A landscape with many peaks, sampled at points; each row gives a point and its height.
From any point a climber steps to the highest of the 4 points nearest to it. It stops when none of these is higher. Distance is the straight distance between rows; heights are no part of it.
K_978 h=480: [125 148 173 198 126 101 139 142 148 145  45 106 141 130 109 174 105 142
 120 146]
K_315 h=361: [143 133 144 101 150 114 141 102 149 165 137 155  85  92 134 137  72 141
  62 116]
K_773 h=458: [166 118 147  69 147 123 124 106 170 127 187 149 104 127 183 144  68 134
  61 106]
K_416 h=357: [119 115 135 128 144 132 125 181 103  96 188 113 157 144 123 147 134 114
 159 113]
K_730 h=391: [133 131 156 145 158  91 137 128 153 146 123 123 110 114 136 157  62 143
  86 122]
K_94 h=503: [123 129 138 136 121 149 132  80 128 138  49 146 112  75 145  99 166 153
 123 182]
K_455 h=431: [128 108 111 142 120 161 175 166 144 143  87 132 165 147 127  95 161 130
 173 153]
K_316 h=327: [117 119 129 119 130  93  75 118 125 129 172 165 106 124  81 142  55 113
 101 103]
K_706 h=379: [ 95 131 179 177 160 107 145 147 104 109 102 112 144  91 114 148 186 140
 142 141]
K_718 h=506: [107 148 110 152 127 129  87 101 138 113 112  94 129 126 128 144 130 119
 179 156]
K_946 h=525: [ 94 151 143 166 150  96  85 117 133  92 127  67 122 122 127 175 144 126
 160 138]
K_384 h=405: [150 106 100  86  84 150 116 147  90 115 182 155 148 160 133  94 162  94
 143  98]
K_954 h=418: [133 136 125 156 130 114  92  86 140 138  87 125 104 105 116 135  82 138
 121 149]
K_430 h=540: [149 100  96  86 115 120 129 182 172 156 150 166 156 173 117 112  79 120
 128 107]
K_253 h=276: [136 146 131 138 133  93 118  85 143 175  79 146  79 102 112 135  49 140
  71 130]
K_640 h=488: [120 139  99 129 135 111  47  62 167 114 138  63  95 143 155 166  75 118
 151 152]
K_17 h=511: [164 106 103  82 103 156 152 148 148 150 144 170 146 156 146  94 111 124
 127 113]
K_9 h=576: [151 128 142  80 115 146 150  77 112 148 160 184  83  93 134 107 135 133
  58 110]
K_882 h=505: [148 109 146 106 162 114  97 118 157 103 192 111 111 127 183 160  69 140
  86 118]
K_700 h=334: [130 129 106 117 112  97 161 188 150 166 103 162 145 174  66 135  72 126
 113 111]
K_869 h=492: [106 161  86 111 106 156 116 130 142 112 143  87 154 170 161 115 180 102
 219 143]
K_418 h=507: [140 128 123 108 139 145  92  89 132 102 156 113 112 116 171 129 116 136
 119 140]
K_968 h=337: [106 123 139 143 134 142 169 165  62 118 149 137 146 112 106 100 197 120
 144 119]
K_326 h=310: [130 124 121  76 130 126 152 133 133 182 153 199 108 120  81 112 112 107
  77  99]
K_924 h=378: [130 102 122 116 121 142 157 172 120 140 154 151 150 142 109 106 129 116
 140 115]
K_327 h=341: [160  75  85  91 102 144 137 220 191 145 156 110 169 219 137 116 126 125
 198 106]
K_552 h=415: [139  93  83 118  73 179 159 156  98 145 107 139 148 156 128  63 197 115
 188 142]
K_709 h=465: [132 131 107  91 127 140  70  88 105  98 176 133 109 119 143 114 119 131
 122 122]
K_85 h=319: [116 117 155 131 154 117 168 161 119 136 160 152 129 118 103 140 116 126
 105 104]
K_273 h=335: [107 105 164 151 151  84  92  59 124 144  84  80  88  70 127 144 119 156
  73 133]
K_184 h=365: [120 122 146 144 128 155 171 134 134 133  63 147 141  99 144  98 176 139
 137 163]
K_995 h=448: [134 122  99 127  96 173 148 143 132 120  98 114 166 152 155  98 207 115
 199 154]
K_539 h=584: [119 144 160 187 131 109 122 144 187 123  63  84 151 149 141 184 120 120
 165 157]
K_832 h=421: [143  98  97 106  90 159 139 166 100 124 160 138 155 163 131  94 170 103
 173 113]
K_203 h=446: [131 104 153 135 165 103 102  83 147 126 127  93 100  98 164 152  89 152
  85 132]
K_769 h=411: [164 127 121 108  96 171 159  86 121 124 114 156 125 119 169  85 158 138
 110 144]
K_339 h=501: [ 97 157  96 138 123 124  90 119 145 105 151  81 137 158 124 158 122 103
 204 143]
K_961 h=611: [189 130 115  66  78 157 166  78 129 151 146 199 106 123 140  83 136 110
  70 110]
K_354 h=487: [108 154 149 190  90 125 115 172 123 137  80 123 137 179  67 176  70 131
 130 105]
K_547 h=400: [142  83 108 121 116 140 168 222 153 135 150 123 172 179 122 119 130 121
 170 115]
K_150 h=571: [116 110 182 175 156  72  97 101 125 122 133  68 104 102 126 183  88 154
  78 102]
K_847 h=484: [131 129  91 154 111 145 123 127 161 144  63 128 141 135 112 118 105 130
 176 163]
K_644 h=306: [121 124 119  88 113 131 103  98  96 151 164 191  96 105  93  90 109 117
  92 110]
K_935 h=512: [ 86 155 134 146 158 118 113 150 108  88 138  85 149 131 139 149 199 116
 184 141]
K_630 h=598: [121 119 167 153 170  99 136 154 140 111 165 107 130 118 135 168  94 139
 111 110]
K_668 h=305: [117 124 121 137 132 124 107 121 118 125 137 141 120 115 107 123  96 129
 135 130]
K_849 h=427: [124 118 132 131 128 153 180 149 107 151 120 160 133 113 112  95 162 126
 133 133]
K_235 h=352: [ 98 157 108 139 122 144 100 100 113 111  81 112 132 113 128 106 198 120
 188 173]
K_480 h=296: [112 121 134 117 137 100  88 145 107 119 192 156 129 131  82 145  93 113
 122  98]
K_403 h=536: [134 133 151 168 138 111 167 162 193 136  21 115 166 139 145 156 129 137
 157 173]
K_701 h=489: [119 121  93 147 114 129 121 170 157 120 145 105 161 173 102 148 113 111
 205 128]
K_472 h=498: [100 137 143 131 156 117  87  89 117  90 105  78 113  96 160 132 193 146
 129 147]
K_376 h=412: [137 118 133  99 139 116 122 144 154 135 165 161 126 138 125 135  68 119
  99 109]
K_396 h=382: [112 125 162 153 165 127 154 176 106  91 166 106 157 126 143 153 165 125
 150 120]
K_972 h=509: [125 144 156 184 127 104 127 162 143 133 100 108 137 153  98 180  71 133
 124 118]
K_343 h=413: [146 110  98  91 115 138  86 134 154 116 179 141 144 154 140 125  84 115
 150 124]
K_944 h=467: [104 131 159 133 144 126 108  90 112 107  80 107 118  72 149 118 198 155
 123 160]
K_92 h=347: [146 115 135 131 122 164 204 159 155 142  81 141 161 131 164  97 173 139
 135 153]
K_209 h=402: [144 128 149  86 137 122 106  68  87  89 191 121  92 102 164 119 146 152
  56  98]
K_145 h=406: [147 133 148 118 119 146 164 115  79 101 159 136 131 119 163 101 195 133
 111 118]
K_49 h=433: [113 131  80 136  89 168 136 122 145 144  74 116 159 144 123  95 191 115
 217 172]
K_877 h=370: [116  90 116 113 102 136 187 205  94 181 137 165 137 151  63  80 168 104
 137 110]
K_655 h=318: [140 106 100 106 110  92 181 233 165 172 121 145 166 204  74 129  99 138
 131 111]
K_618 h=339: [103 127 135 144 148 127 130 180  75  98 177 120 154 137  98 133 164 111
 166 113]
K_281 h=444: [122 134 153 181 134 100 109 104 150 141  66 104 115 108 127 148 108 145
 124 153]
K_611 h=423: [103 131 121 165 129 124 123 164 104 116 135 118 146 140  72 135 131 113
 173 127]
K_365 h=395: [128 128 186 173 140  69 103  81 136 165  90  80  88 109 110 173  61 153
  44  95]
K_774 h=408: [106 127 105 176 106 146 146 148 107 141  72 137 150 132  78  99 165 122
 192 158]
K_518 h=388: [ 91 122 158 162 138  94 107  68  97 139  77 116  93  57  95 125 152 158
  86 136]
K_578 h=196: [126 145 146 126 156  96 189 166 133 172 117 160 114 115  79 159  99 122
  81 102]
K_674 h=459: [106 138 108 137 132 120  81 133 108 100 165 109 134 136  98 145 116 113
 174 131]
K_755 h=353: [126 120 164 112 142 131 161 149  82 107 194 140 130 119 137 124 162 120
 100  93]
K_921 h=486: [138 129 102  96 131 129  49  84 153 104 174 111 104 128 165 145  63 126
 127 138]
K_564 h=380: [143 120 145 107 152 134 172 157 150 139 160 151 134 127 142 135 105 129
  99 105]
K_938 h=390: [123 133 121 104 134 138 101 126  87 101 178 129 129 129 134 116 143 121
 136 116]
K_751 h=399: [145 117 114  95 138 114 186 198 161 167 122 155 156 166 113 127  93 132
 111 117]
K_658 h=471: [118 134 113 176 108 133 142 149 157 141  46 121 153 149 100 135 122 126
 174 159]
K_748 h=359: [159 133 125 127 145 103 101 108 172 147 111 123 110 131 156 148  35 138
  94 136]
K_107 h=428: [134 102 113  82 117 125  81 134 136 122 199 173 136 149 117 122  90 106
 119 107]
K_669 h=240: [142 142 135  86 162 106 160 131 145 189 141 183  96  96  85 147  99 114
  56  98]
K_633 h=348: [100 130 145 130 141 131 137 114  69 130 139 144 112  83 103 102 164 138
 114 120]
K_906 h=384: [171  80  89 102  59 172 185 173 127 162 103 153 141 174 139  61 178 125
 155 127]
K_536 h=439: [148 134 152  77 151 137 161  95 124 170 164 177  73  74 108 136 137 125
  42  94]
K_128 h=381: [139 121 148 116 130 160 222 155 117 157 128 164 137 119 137  97 178 124
 102 118]
K_222 h=479: [168 119 127  92 121 157 118 118 159 103 169 134 139 146 186 126 104 135
 119 124]
K_142 h=338: [120  95 155 144 156 128 189 223 133 120 172 116 171 157 124 149 131 120
 148 104]
K_306 h=358: [152 123  98 109 123 121  98 125 176 141 126 146 129 155 135 140  33 121
 126 128]
K_187 h=254: [ 98 135 134 154 151  98  77  92  93 107 130  92 103  94 106 144 129 145
 111 127]
K_350 h=557: [129 145 108 120 116 159  95  70 107 116 107 127 113 100 149  93 170 141
 140 159]
K_237 h=255: [115 112 150 143 152 121 228 227 127 158 132 143 157 145  86 128 146 124
 121 113]
K_969 h=669: [141 124 137 155 155 124 140 163 201 116 104  88 163 154 185 172 104 129
 167 158]
K_966 h=375: [ 85 154 122 168 132 119 102 124  78 112 102 114 134 108  81 118 190 122
 178 145]
K_119 h=481: [125 129 118 153 105 112 114 177 146 126 129 133 147 173  72 159  58 118
 148 110]
K_860 h=496: [132 131  79 116 111 155 107 128 170 121 137 107 153 166 148 135 125 106
 202 143]
K_489 h=478: [120 120  91 141 106 143 127 151 128 136 122 129 150 154  92 113 134 110
 190 141]
K_542 h=490: [160 114  97  63  95 147 118 110 158 152 144 191 119 140 137  89  85 120
  94 118]
K_662 h=455: [119 144 129 185 108 120 119 125 141 136  61 122 132 132  91 145 107 126
 160 151]
K_801 h=68: [124 131 107 119 116 122 120 114 131 163 109 175 105 110  87 106  67 128
 102 129]
K_137 h=422: [145 144 123 111 123 150 114 105 102  83 166 112 129 130 175 115 170 131
 130 124]
K_785 h=590: [114 142 118 148 129 129 122 132 204 120 101  75 156 162 167 162 126 107
 204 165]
K_605 h=386: [104 134 118 162 135 140 135 151 113 116 110 117 157 130 107 127 170 118
 186 148]
K_61 h=345: [120 124 147 115 148 119 126 117 107 114 168 138 116 103 130 122 124 140
 103 115]
K_96 h=283: [113 140 152 142 151 102 154 107 115 178 108 152  82  76  80 137 103 138
  73 112]
K_67 h=349: [110 128 170 166 160  95 145 118 129 140 101 121 113  89 120 146 111 151
  88 129]
K_984 h=362: [136 130 149 134 127 161 154 131 142  96 100 113 164 125 180 119 207 130
 166 162]
K_502 h=523: [126 132 153 111 137 138 156  75 107 143 134 151  91  66 138 111 153 157
  68 122]
K_645 h=430: [ 84 151 160 152 148 123 134 158  96  93  95  99 155 107 131 128 243 125
 179 154]
K_298 h=440: [136 115 148 126 142 144 167 161 131 109 167 127 156 130 164 130 146 128
 132 118]
K_392 h=441: [101 140 143 203 103 131 148 167 127 132  49 119 154 151  62 151 147 122
 173 147]
K_916 h=668: [ 97 144 125 143 143  89  51 103  91  99 167 100 103 122  82 159 100 123
 134 110]
K_380 h=438: [103 128 173 177 138 105 128 100 124 134  52 118 116  70 106 135 154 153
 120 153]
K_162 h=450: [181 121 123  94 101 159 134 111 128  92 178 136 144 146 182 111 150 125
 120 116]
K_334 h=420: [112 132 140 164 136 103 103 167 116 100 167 115 143 153  81 170  93 113
 150 113]
K_868 h=435: [142 157 131 164  98 107  95 118 143 159  64 126 112 160  98 163  33 132
 110 126]
K_248 h=452: [142 112 131  82 130 132  89 110 139 114 199 159 115 132 149 127  84 121
  97 109]
K_144 h=462: [144 128 126  84  99 150 126  89  74 122 176 172 111 111 125  83 155 114
  89 104]
K_575 h=456: [128 127 100 119 109 167 121 128 108 116 130 127 146 134 138  99 169 116
 177 144]
K_69 h=429: [154 124 141 100 114 158 165 114 114 125 153 160 125 116 156  98 146 127
 103 119]
K_507 h=323: [120 138 136 166 108 100  66  97 118 137 121 121  99 126  70 163  46 130
 108 110]
K_214 h=138: [ 99 155 101 121 145 114  56  96  64 103 150 107  99 103 105 109 158 133
 128 115]
K_609 h=424: [169 122 122 113  92 157 163 133 116  92 160 121 159 159 185 114 186 118
 148 126]
K_699 h=374: [140 161  82 109  93 160 123 141  81  91 150 103 149 168 162  92 227  86
 178 111]
K_991 h=344: [113 133 133 144 129 152 136 121 112 117  82 127 147 107 140 105 200 135
 162 169]
K_287 h=457: [127 123 159 170 147  91  91  93 148 135 101  94 102 109 124 164  71 141
  89 126]
K_920 h=538: [135 124 131 143 155 114  91 121 159 110 153  97 125 137 153 171  72 132
 129 127]
K_134 h=292: [119 117 115  97 107 132 123 172  46 115 192 160 137 146 105  90 181  89
 140  92]
K_940 h=580: [101 144 116 159 116 130 131 140 179 118  80  95 162 153 133 154 151 108
 217 168]
K_143 h=377: [116 135 109 147 120 112  60  58 112 130  98 116  88 102 108 123  92 139
 130 149]
K_557 h=518: [112 186 103 100 111 149  89  71 134  87 102  89 120 133 178 103 215 116
 165 158]
K_867 h=407: [127 115 122  99 137 108  72  99 137 124 172 149 100 117 121 136  58 129
  97 114]
K_948 h=207: [115 122 142 122 140  83 133 163 134 144 173 170 125 142  66 156  66 108
  91  87]
K_806 h=454: [169 121 132  83 124 157 158 106 156 139 138 164 122 126 173 108 103 141
  83 124]
K_574 h=436: [167 114  95  92  78 173 140 126 126 116 152 145 145 158 165  89 157 115
 154 123]
K_7 h=569: [148 134 130 110 117 149  96  33 122 110  93 123  94  90 182  98 166 165
  91 163]
K_211 h=350: [158 146 130  66 162  84 149 129 176 180 137 168 105 126 140 167  51 130
  46 111]
K_105 h=396: [114 129 131 155 140  86  38  78 125 108 143  66  91 134 116 180  73 130
 118 123]
K_423 h=360: [105 120 118 157 131 140 150 180  78 116 134 122 157 134  97 107 195 112
 184 130]
K_309 h=178: [141 153 124 108 131  79 127 124 148 183 110 175  98 128  78 155  46 119
  62 104]
K_568 h=445: [133 138 147 128 150 121 158  96 147 166  93 146  97  82 152 121 106 153
  70 140]
K_864 h=355: [165 144 126 100 159  95 145 110 178 177  94 140 112 120 179 145  39 144
  62 139]
K_220 h=417: [141 113 120 127 104 175 186 137 119 149  87 155 147 126 144  75 179 131
 141 148]
K_641 h=425: [ 94 133 141 174 135 122 136 137  92 123 104 134 131  98  87 120 163 131
 154 142]
K_103 h=426: [143 116 134 140 144 116  87  58 167 149  76 104  93 100 168 127  82 146
  97 157]
K_398 h=502: [123 126 101 121 110 157 117 105 101 147 112 164 121 104 107  79 128 131
 143 145]
K_604 h=308: [116 135 133  93 137 129 141  94  97 186 145 196  72  66  63 114 128 122
  69 103]
K_41 h=585: [139 132 123 104 122 150 100  59 123 128 125 146  94  88 154  95 113 148
  91 143]
K_537 h=383: [158 148 103 131 113 106  99 103 160 166  73 146 109 137 115 131  25 131
 103 134]
K_506 h=470: [136 119 110 126 113 160 161 132 129 152  98 155 139 122 122  87 132 132
 139 141]
K_873 h=387: [154 125 137 114 107 140 159 161  69  84 188 119 155 155 165 112 202 102
 131  97]
K_439 h=560: [101 151 144 149 148 120 116 129 155  92 114  78 149 131 158 160 181 117
 187 163]
K_347 h=494: [ 92 158 152 194 113 100  67 119 114 107 120  66 118 152  90 206 106 120
 153 119]
K_74 h=397: [140 103 122 105 133 140 133 169 145 116 174 135 156 155 143 131 106 118
 144 113]
K_757 h=549: [124 151 105  91 130 136  56  17 117  83 101  78  79 106 184 104 186 152
  97 143]
K_705 h=200: [ 93 124 143 117 170 103  87  75  73  94 141  76  87  75 142 123 187 168
  63 107]
K_257 h=366: [126  92 139 130 103 159 227 197  84 158 128 156 142 143 112  81 206 109
 128 113]
K_226 h=476: [132 129 139 145 143 132 111  92 171 130  61 111 125 105 174 130 130 142
 134 178]
K_986 h=416: [120 129 148 161 148 116 186 180 138 143 104 138 144 127 103 138 115 134
 125 128]
K_415 h=473: [142 112  83 115 103 176 142 137 151 142 105 135 151 154 145  92 147 127
 181 149]
K_51 h=263: [108 133 121 120 142 120  75  65  89 113 126 115  86  81 133 113 141 153
 101 135]
K_207 h=363: [133 129 171 101 141 132 174 112  80 126 189 148  98  87 134 122 177 134
  66  93]
K_905 h=497: [124 131 123 149 135 142 133 126 153 129  82 126 144 121 145 129 133 136
 159 161]
K_294 h=266: [113 107 124 114 122 114 167 180 114 167 152 180 136 139  51 110 118 105
 115 100]
K_77 h=608: [163 129 125  83 112 147 117  62 122 109 168 148  98 111 170 106 119 143
  76 121]
K_435 h=404: [162  98  73  98  54 158 137 180  88 116 163 120 150 191 148  91 206  88
 189 104]
K_172 h=309: [ 99 132 159 143 157 113 122 113  91 106 139 107 117  85 136 130 170 157
 109 126]
K_181 h=493: [148 111  94  96 105 159 142 134 138 160 118 173 133 136 124  82 110 127
 128 128]
K_434 h=398: [127 103 127 103 139 120 104 160 129 111 199 153 144 146 120 135  98 111
 127 105]
K_534 h=325: [107 120 162 167 148 135 200 173 120 137  81 139 159 116 113 116 182 133
 142 151]
K_121 h=568: [147 130 108 100 110 154 111  57 132 162  95 169  94  89 142  81  92 145
  93 149]
K_839 h=364: [135 113 137 140 147 138 210 203 159 149 102 133 172 152 133 122 136 136
 129 134]
K_265 h=442: [ 89 162  94 141 129 135 103 144  98 106 140  93 148 141 113 123 192 102
 200 136]
K_621 h=329: [171  96 115 109 106 165 203 189 166 146 114 135 166 174 171  93 156 138
 142 126]
K_592 h=530: [124 132 171 189 147 101 155 184 141 117 121 108 147 147 107 189  91 137
 122 110]
K_242 h=342: [132 147 139 103 136 130 105 103  65  83 182 120 107 115 154 104 183 140
  89  98]
K_491 h=447: [114 134 133 116 131 129 134  68  96 162 111 162  77  59  98 104 126 146
  77 131]
K_772 h=499: [133 145 147 181 141 104 174 185 177 138  41 100 172 166 126 179 108 138
 144 147]
K_636 h=533: [115 139 143 103 152 119  73  53 131  83  99  60 100 103 187 136 202 157
 102 149]
K_462 h=164: [111 131 138 117 129 111 130 125 104 157 157 173 105 103  71 126 100 120
  95 108]
K_331 h=685: [153 101 135 118 130 155 171 195 144  96 179 104 179 175 178 141 155 117
 164 111]
K_120 h=376: [117 135 137 160 151 114 121 165 145  89 161  80 154 148 134 179 115 121
 178 132]
K_689 h=477: [126 121  96 162 104 129 151 196 176 140  89 102 171 192  94 147 103 128
 193 134]
K_987 h=278: [142 158 143 111 158  68 161 147 150 185 116 156 108 133  89 187  57 124
  53  99]
K_404 h=453: [108 117 129 172 129 121 142 199 140 109 149 103 167 177  84 168 113 115
 181 111]
K_729 h=559: [142 144 130 109 123 150 101  57 135  91  99 103 112 107 190 121 190 148
 122 162]
K_393 h=524: [120 135 124 125 146 129  73  75 141 100 125  86 103 109 170 142 132 139
 130 157]
K_312 h=368: [108 121 167 179 174 102 145 193 135  87 172  84 166 150 127 191 133 125
 158 114]
K_189 h=371: [117 103 131 147 116 105 157 236 132 138 156 131 168 191  47 145 107 113
 154  93]
K_779 h=550: [120 160  84 104 114 155  65  56 123 109 112 106 108 119 155 105 154 127
 161 164]
K_716 h=321: [ 88 118 141 138 157  94  73  57  91 109  93  80  86  65 128 129 164 165
  85 128]
K_182 h=482: [146 121 125 124 147 132  84  83 179 120 121  92 103 124 194 154  81 143
 122 158]
K_548 h=474: [142 109  98 128 119 145 142 172 160 137 122 126 153 164 122 123 105 122
 172 132]
K_394 h=526: [130 128 142 138 147 142 126 131 156 102 129 103 143 129 179 148 147 136
 153 153]
K_555 h=542: [121 151  87 105 124 139  48  51 131 106 142  90  93 120 160 125 119 130
 143 153]
K_42 h=324: [116 113 170 138 157 127 199 185 103 133 160 140 146 120 119 132 157 125
 116 105]
K_433 h=346: [128 116 172 128 168  75 120 108 147 144 160 114  88  97 129 167  54 141
  53  96]
K_50 h=372: [112 115 135 109 127 138 169 146  94 164 143 185 114 106  71  96 140 108
 113 107]
K_132 h=356: [125 125 146 131 146 139 172 137 131 141 124 148 126 101 133 119 124 140
 105 126]
K_750 h=432: [173 120  88  77  76 157 101 100 100 106 176 166 132 151 151  86 144 105
 127 111]
K_72 h=632: [189 134 139  90  97 157 166  42 129 129 137 169  93 100 172  92 142 146
  57 124]
K_753 h=464: [147 125 122 128 141 137 130 127 170 136 111 129 134 129 168 130  84 139
 125 143]
K_173 h=485: [148 115  72 110  99 165 135 132 149 161  88 157 139 139 119  80 104 126
 156 145]
K_146 h=419: [ 97 138 150 189 137 104 119 132 103 110 108 110 128 108  94 153 144 140
 142 136]
K_842 h=367: [100 159 106 131 122 144 118 173  65  94 150 101 151 151 125  99 230  84
 187 108]
K_99 h=393: [165 109  86 114  61 169 161 159 109 117 138 112 160 182 163  88 219 101
 186 120]
K_790 h=369: [131 151 124 125 120 154 129 131  90  89 132 106 151 134 165 105 223 116
 162 137]
K_232 h=547: [131 154  80  94 110 156  75  89 122 100 155 107 125 144 157 117 146 113
 173 141]
K_788 h=449: [157 128  84  53 121 109 134 139 180 186 120 190 136 156 132 119  52 128
  85 119]
K_902 h=44: [122 119 144  78 144 110 118 105 130 150 197 185  94 108 105 134  93 114
  63  92]
K_927 h=354: [113 125 160 140 148 135 171 160  72 106 163 128 146 117 136 120 197 131
 133 113]
K_770 h=394: [123 126 153 114 136 142 168 127  91 133 160 155 117  98 130 110 154 134
 102 112]
K_836 h=336: [120 123 136 140 142 142 139 135 107 112 135 129 133 109 133 123 154 137
 141 143]
K_372 h=541: [131 127 132 160 149 128 172 182 175 130  95 118 168 149 141 148 110 134
 150 142]
K_572 h=532: [118 131 124 143 129 135 112  80 110 139  82 138 105  75 121  97 141 148
 121 159]
K_45 h=389: [104 135 138 183 136 114 128 157 132 105 119  97 153 142 103 169 132 122
 177 136]
K_504 h=463: [107 147 130 192  94 131 131 168 166 122  69  97 160 184  93 179 118 117
 189 142]
K_865 h=311: [145 134 134  96 161  90 193 180 164 166 129 146 144 147 129 165  77 131
  81 112]
K_73 h=469: [141 100  96 101  85 168 152 143 104 152 130 172 136 143 111  68 152 115
 140 125]
K_856 h=351: [123 137 154 119 152 133 190 126 110 172 132 170 100  76  99 121 145 127
  77 113]
K_745 h=385: [138  94 111 104  82 149 162 186  65 126 172 139 151 164 126  88 203  92
 150  99]
K_841 h=197: [102 122 157 118 164 101 100  93  89 102 171  95 100  89 131 141 137 157
  73 107]
K_97 h=340: [117 142 143 176 117 101  96  83 120 152  78 128  91 102  86 139  72 141
 101 129]
K_704 h=414: [121  98 107 131 100 156 187 189 108 160 113 154 148 144  91  73 165 121
 157 130]
K_246 h=373: [ 77 164 121 180 128 106 112 158 104  95 133  87 150 152  83 167 164 106
 201 126]
K_35 h=460: [130 155 116 170  87 123 126 162 146 149  50 125 148 182  85 164  58 133
 138 125]
K_39 h=461: [138 117  80 145 100 140 155 172 175 151  65 124 162 175 109 116 111 133
 184 148]
K_708 h=392: [150 148 138 123 124 153 135 120 124  71 149  92 152 146 197 128 212 122
 151 136]
K_358 h=443: [165 113 146  93 128 147 138 136 142 111 187 149 135 142 170 128 111 125
 102 106]
K_477 h=343: [109 100 157 159 153  70  59  64 112 117 134  55  87 104 115 175  92 145
  72 102]
K_922 h=500: [115 145 101 119 131 127  71  94 157 104 145  87 121 139 156 151 108 116
 175 149]
K_111 h=495: [106 146 189 202 137 100 173 182 141 131  57 114 156 144  99 185 117 142
 118 126]
K_125 h=529: [102 168 109 106 136 132  86  79 147  92 123  71 122 133 185 131 184 121
 168 159]
K_468 h=475: [134 142 103 159 107 124  90 115 159 137  87 115 127 141 107 143  76 119
 165 148]
K_758 h=472: [140 145 102 154 115 122 128 138 166 150  63 127 140 157 114 143  63 135
 143 145]
K_828 h=468: [145 148 156 171 142  91 149 150 173 152  47 115 141 144 145 167  77 145
 107 144]
K_647 h=451: [132 127 114  93 107 156 155 107 103 173 131 193  98 101  93  77 130 119
 103 124]
K_24 h=409: [168 130 127  72 151 116 146 130 188 149 140 151 125 139 191 140  51 146
  71 116]
K_484 h=466: [119 113 158 120 157  97 107 137 124 115 190 133 116 116 120 160  78 129
  90 108]
K_314 h=437: [143 108 127 111  96 164 171 140  89 134 144 165 136 133 132  85 168 113
 130 117]
K_895 h=491: [108 132 136 166 132 118 126 107 115 140  81 135 120  92  98 123 128 140
 131 145]
K_717 h=403: [108 139 107 127 136 131 102 157  90 102 173 109 149 146 114 127 156 104
 178 121]
K_63 h=531: [110 164 102 106 137 137  57  62 114  87 126  82 102 117 160 116 177 132
 135 140]
K_460 h=483: [167 111 106  63 109 140  94 105 167 130 170 174 127 145 165 108  65 121
  98 123]
K_715 h=515: [135 125 149 166 144  95  78  95 169 125 113  79 111 131 149 174  65 139
 113 143]
K_697 h=410: [161 119 132 112 145 147 157 152 175 120 144 128 156 144 191 134  98 137
 120 129]
K_32 h=539: [131 122 144 111 143 127 127  58 127 131 131 129  84  77 160 121 122 163
  65 128]
K_47 h=434: [120 136 102 148 119 116  68 122 150 116 149 110 125 155 100 162  66 108
 169 127]
K_825 h=401: [177 137 112  76  91 131  98  75  80  88 195 157 116 138 149  88 156 110
  89 101]
K_205 h=322: [114 124 135 110 143 119 111  93 101 135 149 152  97  88 109 113 107 136
  96 121]
K_456 h=333: [115 129 160  97 145 118 133  88  80 131 186 149  82  72 118 123 151 140
  61  93]
K_381 h=226: [124 137 161 150 128  76  97 106 124 157 128 131  88 117  77 164  43 132
  69  95]
K_300 h=504: [136 120 144 140 156 123 105  94 168 113 109  91 120 112 183 152 113 150
 123 161]

Two climbers start at each pair of points below. Name the first point that both come to, or write -.
K_750 and K_107 => -
K_832 and K_609 => K_162
K_281 and K_753 => K_350
K_987 and K_564 => -
K_189 and K_434 => -

Where does a climber stop that starts at each point below?
K_647 => K_72
K_92 => K_430
K_873 => K_72
K_384 => K_72
K_94 => K_72
K_309 => K_630
K_864 => K_630
K_906 => K_430
